Points, in no order, along strands that fork, close into loops and pass close to each other.
(in the rows, 128 means zero)
Points whose rows are less than 110 apart are linked; no others are.
sepop: [105 102 141 137 124 110 120 138 161 144 139 114 119 169 121 143 136 114
 128 123 120 129 146 108 135 188 123 162]
laged: [153 145  56 116 105 141 130 201 117 132 101 177 199 116  96 180  92  96
 125 156 167  80  91  94 217 154 121  94]
sinov: [135 111 151 187  83  92  69 130 166 116 153 130 165 172 106 114 100  96
 112  97 108 135 168 114 121 198 170 144]
Nad: [131  97  99  92 109 107 149 138 145 135 105 188 154  91  96 141 127 134
 139 208  96 122 127 120 195  90 123 125]
Leru: [100 100 142 124  85 110 150 111 180 124 108 143 130  99 123 155 128  69
  98 232  91 108 162 112 194 110 112 104]
ket: [137 123 110 127 147 103 118 140 109 141 142 146 124 127 104 106 130 169
 169 113 118 144 127 146 105 122 146 149]
kobel: [116 117 136 146 151 118  89 108 180 113 182 127 136 167 169 161 129 104
  81  89 115 131 166  85 118 142 129 147]
punek: [ 99 109 151 149 131  96 125  95 164 130 140 143 114 100 117 105 151 117
 135 202  79 147 178 142 123  99 156 111]
vako: [117  78 142 146 114 133 118 100 124 110 172 102 115 204 128  82 121 117
 101  79 128 136 138 117  79 189 151 171]
pavun: [121 133 128 127 156 126 107 135 154 127 175 115 116 192 163 150 129 128
 105  60 143 135 145 103  98 160 123 172]
dib: [180 161 128 142 135 145  95 113  97 124 115 119 145  81 169 119 113 133
 134  98 130 110  99 132 110  84 126  84]
Leven: [112  79 123  99 101  66 134 156 170 134 129 178 137 131  84 125 132 150
 159 161 109 161 152 151 162 134 135 161]
kul: [167  96 128 113  77 126 124 146 102 111 110  99 127 152  98  44  92 153
 155  60 182 146  81 205  93 146 141 134]
zam: [128 102  86 157 107 107 119 162 168 154 129 148 135 130 117 151 106  78
 126 187  99  83 138  79 173 170 136 118]
didan: [130  97 139 130 103 136 138 132 104 136  96  83 108 136 120  90 119 146
 165 127 116 116 107 137 118 181 126 133]
rilil: [134 150 118 174 150 107  96 119 144 149 152 137 134 110 126 121 128 115
 131 141  93 119 139 119 103 126 162 110]
Kiven: [105  56 100 149 119 118 139 135 190 144 155 144  84 136 137 121 108  94
 106 241  54 106 150  75 187 130 148 119]
totol: [ 99  58 138 157 110 116 117 100 180 129 144 113  95 146 138 110 127  77
  94 213  55 119 164  83 170 152 140 120]
zabin: [ 98 111 147 110 130 157 152  88 115 108 155  82  83 195 132  79 154 115
  95  82 165 167 121 153  53 138 114 174]
modim: [122  71 120  98  96  73 147 147 167 133 123 190 139 108  97 111 123 140
 159 217  76 159 156 142 176 103 139 137]
Fogop: [132 154 105 108 183 141 153 116 107 148 121 165 119  85 120 159 143 158
 142 155 116 131 111 112 143  71 128 118]
Rof: [ 95 119 126 159 135 111 146 115 169 140 143 141  88  96 131 125 140 102
 121 238  65 118 161 114 142  90 159  98]
Pog: [133 160 129 114 195 145 140 105  99 140 139 137 108  94 134 148 149 159
 131 112 123 136 121 112 108  78 115 126]
moro: [ 89  75 145 137 113 127 162 120 109 122 140  88  80 198  95  61 128 143
 146 136 109 161 144 153  77 205 167 180]
ver: [156 167 156  93 114 161 149 138  82  93  90 127 137 125 144 139 128 153
 112  63 212 155 107 205 112  68  77 137]
vin: [121 116 155 117 107 151 144 133  96 136  88  63 108 146 131 113 125 133
 144  96 157 109  95 148 116 180  96 143]
rinok: [146 192 143 103 145 188 163 148  61 124  66 122 158 107 121 175 134 174
 141 101 188 130  80 169 165 108  98 102]
momuz: [118 113 142  74 146 168 173  84 107 123 103 123 119 101 133 157 156 142
 108 151 117 119 106 115 168  97  90 129]
bakos: [ 99 122 138 148 190 111 114  91 139 123 185 147 104 140 119 105 164 154
 123 129 110 169 173 137  67 106 176 152]
vid: [ 92 112 167 134 120 130 145 108 144 132 106  90 101 115 137 143 155 104
 125 180 100 111 149 118 139 141 117 117]
tuz: [161 159 133 118  90 106 100 185 123 112 110 149 166 142 112 130  94 162
 161  51 188 150 124 187 126 115 115 130]
Monu: [159 179 157 117  89 132 118 167 107 102  87 131 160 129 139 139 107 155
 140  59 206 151 124 211 118  95 104 127]
sidu: [ 99 141 144 118 146 167 175 139 111 145  83  83  87 130 136 172 151 141
 138 153 133  99 104  96 148 160 103 140]
begog: [ 95 166 136 119 151 152 160 130 148 142 106 119 123 111 131 200 160 123
 112 153 135 104 122  98 160 127 102 120]
zon: [115 169 135 147 142 139 162 110  92 139  89 123 104  52 119 119 143 120
 151 208  96 109 124 142 124  84 141  73]
Kud: [119 176 129 186 136 152 133 118 104 150 106  69 104  83 149 129 120  90
 127 164 108  76 104 105 106 145 141  63]
nud: [126  88 115 119 118 153 131  93 112 100 179  99 100 215 134  61 124 126
  92  65 152 162 114 124  56 156 134 178]
Gal: [ 72 174 137 134 138 142 163 145 183 145 113 139 124 112 123 228 151  95
  91 200 145  93 146  95 174 127 112 112]
Sos: [155  98 106 105  98 110 115 160 105 130 127 118 130 166 105  80 108 161
 166  69 162 144  95 161 110 162 129 154]
sizul: [127 102 109 111 155 102 145 126  97 138 146 147 111 118  87  68 142 183
 179 126 112 170 128 176  80 111 161 152]
Gar: [164 111  67  92 158 131 119 154 105 136 138 169 144 113 131 154 112 166
 139 109 121 111  84  80 168 102 108 133]
kobog: [136  94 115 139 136  99  77 112 187 127 174 152 149 147 155 146 120  95
  87 112  95 118 154  71 145 142 131 138]
sote: [144 134 136 120  91  80 101 156 139 118 127 159 171 135  86 102 111 154
 157  77 164 160 147 191 112 126 139 135]
zap: [129 167 126 104 136 171 172 133  81 139  65 133 155  99 112 168 142 154
 136 160 154 121  86 135 189 118 110 101]
Lonez: [150 156  59 121 138 120 125 178 126 144 118 188 176 101 110 176 109 122
 132 158 131  94 101  93 185 116 125 103]
koge: [ 90  86 145 147 131 116 168 142 114 136 136 111  72 161 110  67 133 165
 174 171  83 158 148 156  99 166 176 164]
Zaban: [145 143 132  81 122 144 132 141 119 113  96 161 181 123 131 180 133 145
 115 105 162 134 102 131 189 106  84 126]
geki: [114 131 100 161 118 124 158 145 136 146 116 130 104  96 134 124 115  89
 133 225  82  89 134 112 151 126 150  97]
bizon: [150 128 118  76 133 126 132 142 102 110 140 148 126 143 136 118 126 159
 131  55 175 159 111 160 107  86  96 161]
rulan: [138  85  91 160 121 102  89 117 190 134 163 140 141 139 132 139 108  73
  89 161  82  89 150  54 173 156 135 121]
naku: [101 116 143 171 175 103 107  97 162 124 169 145 111 124 109 112 156 142
 127 171  79 156 186 133  87 108 188 133]
ter: [ 80 163 138 144 116 107 156 131 188 138 111 152 134  89 113 191 141  75
 105 224 119 101 164 126 178 107 127  97]
femuf: [113  82 185 111 105 127 133  61 131 102 112 109 132  82 132  96 160 101
 114 146 112 141 152 158 116 101 110 105]
patez: [144 113 105  77 124 113 137 128 109 112 161 149 126 146 104  68 129 161
 140  69 165 185 123 176  78  88 121 167]
did: [129 131 127  93 170 135 139 107 113 124 150 139 114 119 140 130 149 155
 127  86 149 157 134 138  99  79 112 156]
telad: [169 153 119 146  74 120  87 172 137 132  96 134 185 113 122 142  91  95
 142 115 156  92 108 122 171 148 114  95]
Fali: [138 143 114 202 158 115  87 112 120 135 161 135 133 137 115  95 118 136
 145 123  83 130 142 116  74 150 205 120]
nulol: [135  54 112  71  90  83 133 154 144 127 119 168 152 131  82 120 117 149
 150 139 114 146 121 136 181 138 112 153]
Tup: [133  79 143 116  76 134 142 125 128 133  83  95 127 121 123 117 121 108
 138 145 117 112 112 120 163 170  97 130]
fodo: [110  40 172 110  94 109 127  61 158  94 131 117 122 105 121  80 146  99
 110 180  82 151 174 143 135 119 127 125]
Gil: [174 195 103 143 130 143 106 152 106 134 100 150 169  78 143 145 104 131
 133 112 151  98 101 130 137  87 128  82]
Gage: [149 233 139 151 150 140 109 172 105 131 125 109 122 127 169 169 119 155
 145  60 178 137 131 154  86 112 130 126]
Fonal: [143 148 129 174 115  96  71 146 151 132 161 154 160 163 120 125 102 133
 140  88 127 132 149 131 106 169 170 139]
Kaz: [158  96 140 117  63 103 122 118 125  93 132 127 152 152  81  25 101 140
 137  72 165 174 117 219  78 139 168 127]
Mup: [121 115  74 163 122 131 153 167 138 154 128 119 102 119 126 136 104  81
 135 212  91  68 122  80 165 171 143 110]
Fogi: [128 169 144 131  99 105 104 184 139 138  96 130 159 149 115 156 121 136
 162  82 181 128 134 163 132 157 107 138]
Vog: [136 228 138 152 140 122 102 193 125 148  97 126 146 123 126 170 120 152
 166  82 186 125 134 167 110 130 127 122]
tal: [115 154 147  82 149 198 185  82  84 122  78 121 138 100 137 181 162 141
 102 153 145 122  83 121 196 104  88 106]
gipi: [141  91 137  81  86 104 126 142 142 111 102 164 175 126 109 144 120 128
 127 108 145 136 120 146 178 122  90 136]
megur: [151 154 152  81 125 171 157 134  81 101  77 138 161 122 136 164 135 164
 117  88 186 143  94 172 172  94  74 129]
lezug: [128 126 109 100 120 140 159 154 112 137  83 153 148 104 104 153 131 146
 141 178 122 120 102 127 181 117 108 122]
Folis: [137 186 100 130 164 147 154 121  93 150 105 153 132  57 114 160 136 131
 131 175 117 104 107 127 142  75 133  79]
lim: [110 164 128 150 135 156 167 122  84 151  87  79  96  72 136 125 133 103
 145 201 100  83 103 116 127 127 132  80]
leda: [128 127 147 102 108 149 158  95 109  98 153  97 103 173 128  46 148 120
 105  78 192 196 108 181  37  99 115 167]
Vop: [111 125 120 115 153 124 127 141 152 147 134 134 121 145 137 170 140 128
 129 132 123 115 129  87 146 144 110 145]
rek: [141 113 101 138 125 116 106 164 106 136 149 113 120 195 108  95 104 164
 167  68 147 129 109 127  97 197 149 169]
Dabo: [103  57 143 133 108 117 122 110 159 123 146 103 108 171 120 109 127 111
 116 146  90 137 156 107 136 187 134 158]
soki: [115 148 136 198 182 147 102  99  96 130 167 100  94 161 128  95 127 152
 135 105  94 131 135 108  53 163 192 135]
Nif: [144 184 128 137 135 124 103 160 118 132 151 128 123 164 159 139 122 153
 139  46 174 151 140 158  83 133 130 154]
nogu: [169 193 127 162  97 114  80 156 136 132 102 139 180  94 133 139  99 107
 144 114 148 102 121 138 141 118 132  83]
rigu: [118 120 118  72 134 130 166 103 115 111 157 138 108 163 103  54 157 143
 115  87 186 205 118 178  62  77 105 180]
Nirer: [122 131 157  92 157 168 140  86 112 101 147  92 101 121 194 151 151 119
  80  76 145 130 122 109 106  86  77 132]
bava: [150 131  68 102 158 119 119 138 143 136 148 186 156 104 130 177 125 133
 105 147 110  98 103  71 179  89 116 117]
zik: [125 137 141 177 183 159 101  84  92 116 179  80  93 144 173 102 132 133
 106  82 112 124 132  94  65 141 158 125]
mur: [132 128 139  72 172 157 152  84 109 107 163 144 107 117 169 147 158 143
  91  82 153 157 133 122 113  48  84 150]
noku: [160 105 134 123  76  85 100 123 141  96 153 155 174 139  93  56  99 134
 133  73 151 175 147 196  91 127 162 131]
kiruv: [127 183 118 170 129 146 118 142 127 144 108  86 126 109 147 155 119  89
 126 141 133  72 112  94 127 156 129  84]
Zub: [107  33 155 146 101 111 113  82 167 112 147 116 112 149 123  81 124  99
 105 186  66 148 178 104 142 154 151 132]
Tolo: [154 135  85 138  78 135 112 196 126 143  82 145 181 113 101 157  85  79
 138 150 161  73  97 101 194 168 120  90]
rulas: [162 129  86 116 174 110 105 143 112 147 157 165 137 112 126 121 120 167
 154  99 115 134 110 111 119 100 137 134]
veb: [104 122 160 108 140 177 171 117  94 134  95  56  77 140 151 141 153 131
 132 114 148 106 102 127 113 169  84 142]
Segu: [164 147 121 162 159 153  96 106  93 132 148 100 115 105 166 101 123 137
 127  92 107 111 107 103  83 121 152 100]
Bamur: [115  88 146 108  90 121 146 123 148 137  94 123 121 118 122 135 129  95
 129 188  95 114 137 117 175 146 108 125]
vove: [103 114 134  78 174 156 158  78 141 130 140 149 110 100 141 182 170 141
  88 170 112 124 134  92 172  60 102 138]
zirur: [126 142 115 156 147 131 103 148 122 134 171 109 110 209 145 125 114 144
 129  51 147 134 130 109  74 192 155 176]
Lamu: [156 150 116 153 138 137  85 140 139 128 154 109 135 136 189 148 104 115
 116  77 129 102 121  82 120 148 124 120]
tek: [165 160 105 168 138 113  71 152 147 130 175 144 157 155 167 142 101 132
 120  76 123 126 141  95 107 142 156 132]
Pep: [ 99  89 128 126 146 103 157 117 111 128 149 138  91 153  95  65 146 175
 170 152 107 182 159 176  76 132 177 173]
mumek: [153 189 121 156 123 151  94 148 134 124 121 103 149 111 185 177 104  93
 104  97 145  88 117  91 142 137 110  94]
pidut: [ 95 133 183 143 151 125 133  67 119 119 130  99 113  95 137 111 171 115
 117 141 115 144 158 152  83  95 131 102]
neb: [130 139 165 114 126 162 129  93 129 109 116  86 127 112 184 153 138 101
  91  93 130 103 122 102 131 121  84 105]
fifu: [ 76 153 182 149 150 125 127  84 152 131 129  98 100 100 146 150 172  95
 107 161 108 124 165 124 108 105 122  91]

A fork is a point with three links, a tip a point with one. Leave the first point through the second and follow the links. Name the first fork or tip that comes.
zirur; pavun -> bakos
laged; Lonez -> moro
tek; Lamu -> did
bakos; naku -> tuz
lim; Kud -> sinov
moro; koge -> rilil

How many points has the smallest loop of links through each point below? Write - if it is on no loop.
modim -> 10
sepop -> 14
begog -> 10
Pog -> -
noku -> -

A piece is all that can be reached along the links. How many separate loops has the piece of each point below (a circle has one, a figure eight two, a Y none), and how many tips (points with one link)?
soki -> loops 0, tips 2
punek -> loops 1, tips 3
Tup -> loops 2, tips 1
mur -> loops 0, tips 3
